A landscape with many peaks, sampled at points; each row gives a point and its height.
From any point a climber steps to the highest of the 3 points nearest to it. It stops when none of these is higher. Distance is the straight distance between rows; heights are no part of it.
z_426 (h 36.3): [120 168 144  31 155 137 139  93 133 166 127]
z_765 (h 8.7): [117 149 150  80 140 132 147  84 108 157 147]
z_772 (h 66.5): [148  84 133 172 114 163 130 133 133 136 122]
z_329 (h 30.8): [121 177 127  13 171 129 133 105 137 165 124]
z_220 (h 76.6): [129 121 107 174 115 112 101 160 156  92  99]
z_61 (h 63.3): [132 119 114 155 133 104 136 143 111 108 129]
z_354 (h 46.0): [132 125 127 134 135 120 146 120 100 127 145]
z_91 (h 71.0): [118 140 110 124 149  86 147 123  87 116 150]
z_45 (h 39.2): [118 148  91 146 144  54 134 157 114  70 118]
z_101 (h 68.6): [138 108 121 159 130 117 134 145 120 106 122]
z_754 (h 49.7): [150  90 134 169 117 151 133 124 116 138 128]
z_938 (h 43.5): [129 130 172  80 130 169 144  81 120 169 138]
z_299 (h 22.7): [109 192 121  28 172 102 135 105 125 159 134]
z_71 (h 44.0): [143 101 167 140 112 180 146  92 118 167 139]
z_985 (h 68.8): [132 128 112 167 117 102 109 160 147  90 101]
z_522 (h 40.7): [123 118 116 170  93 136  82 170 186  91  93]
z_721 (h 23.2): [112 130 122 168  75 157  65 173 205 102  98]
z_294 (h 75.6): [133 116 141 136 128 141 144 104 104 148 147]
z_555 (h 30.1): [116 172 137  56 160 115 144  95 111 156 148]
z_734 (h 30.9): [145  99 175 126 106 188 144  84 118 178 142]
z_300 (h 62.9): [133 117 110 160 125 105 126 151 125  99 113]
z_188 (h 90.0): [148  77 128 181 100 175 109 155 157 129 109]
z_863 (h 52.9): [113 153 121  99 150  91 153 113  90 128 160]
z_371 (h 32.4): [121 139  98 135 148  67 139 149 105  88 132]
z_713 (h 28.6): [114 152  94 121 157  61 148 143  93  84 140]
z_288 (h 49.6): [113 154 106 116 155  74 148 135  86 108 151]
z_168 (h 52.6): [138  93 126 183  94 168  89 170 180 120 101]
z_777 (h 58.1): [127 128 112 168 102 110  90 168 176  90  97]
z_32 (h 32.9): [116 170 141  37 158 130 134  94 125 159 137]
z_293 (h 40.0): [120 138 131 113 147 110 151 108  93 133 153]
z_579 (h 59.6): [124 133 106 160 123  85 120 163 138  85 107]
z_180 (h 53.2): [135 121 158 104 124 159 148  86 105 159 145]
z_57 (h 46.7): [126 141 161  59 139 161 147  80 127 171 135]
z_70 (h 75.3): [128 147 154  50 146 149 143  88 125 167 136]
z_254 (h 21.0): [102 124 130 171  65 172  55 175 208 108 106]
z_443 (h 27.4): [121 193 115   4 184 117 127 114 138 169 118]
z_556 (h 43.7): [123 131 148 109 134 136 151  95 106 154 151]
z_948 (h 24.4): [114 163 108  97 160  81 147 120  87 118 162]
z_827 (h 26.3): [135 112 125 173  95 136  94 167 177 100  94]
z_718 (h 33.0): [133 105 129 173  86 156  78 169 194 109  97]
z_779 (h 56.8): [151  80 140 176 109 177 129 122 127 149 126]
z_344 (h 64.3): [140 104 149 138 120 152 143 105 111 148 144]
z_654 (h 61.4): [131 126 152 117 127 147 144  92 107 157 151]
z_689 (h 8.4): [106 181 126  63 161  96 147 104  97 140 160]
z_20 (h 52.8): [149  82 145 166 109 180 135 110 123 159 130]
z_531 (h 51.7): [118 142 101 155 132  75 125 163 134  77 106]
z_333 (h 83.6): [136 106 126 157 123 133 140 128 113 135 135]
z_58 (h 25.4): [122 143 136 103 139 122 145  98 101 142 160]
z_722 (h 55.2): [128 126 119 139 138 111 142 124  98 122 144]
z_248 (h 49.3): [140 103 117 167 118 131 121 147 129 116 120]
z_252 (h 2.8): [137 103 123 176 107 146  97 163 171 111 102]
z_554 (h 60.7): [125 122 106 149 133  93 133 151 116  95 126]
z_588 (h 80.4): [148  77 133 184 105 171 120 147 141 138 114]
z_507 (h 34.7): [135 108 116 178 105 138 105 161 156 105 103]

For each start below, name the point where the climber stops.
z_827: z_220
z_556: z_294
z_252: z_188
z_713: z_91
z_254: z_220
z_20: z_188
z_779: z_188
z_32: z_70
z_579: z_220
z_721: z_220
z_180: z_294

Call two points neighbours if one is among the 3 nearest of the other. Go from one point of each pair to the other, from neighbour to neighbour, staying as high as possible. Name the lowest point that can't be avoided.
z_101, z_91: z_722
z_70, z_91: z_938
z_294, z_91: z_354
z_101, z_220: z_300
z_333, z_188: z_754
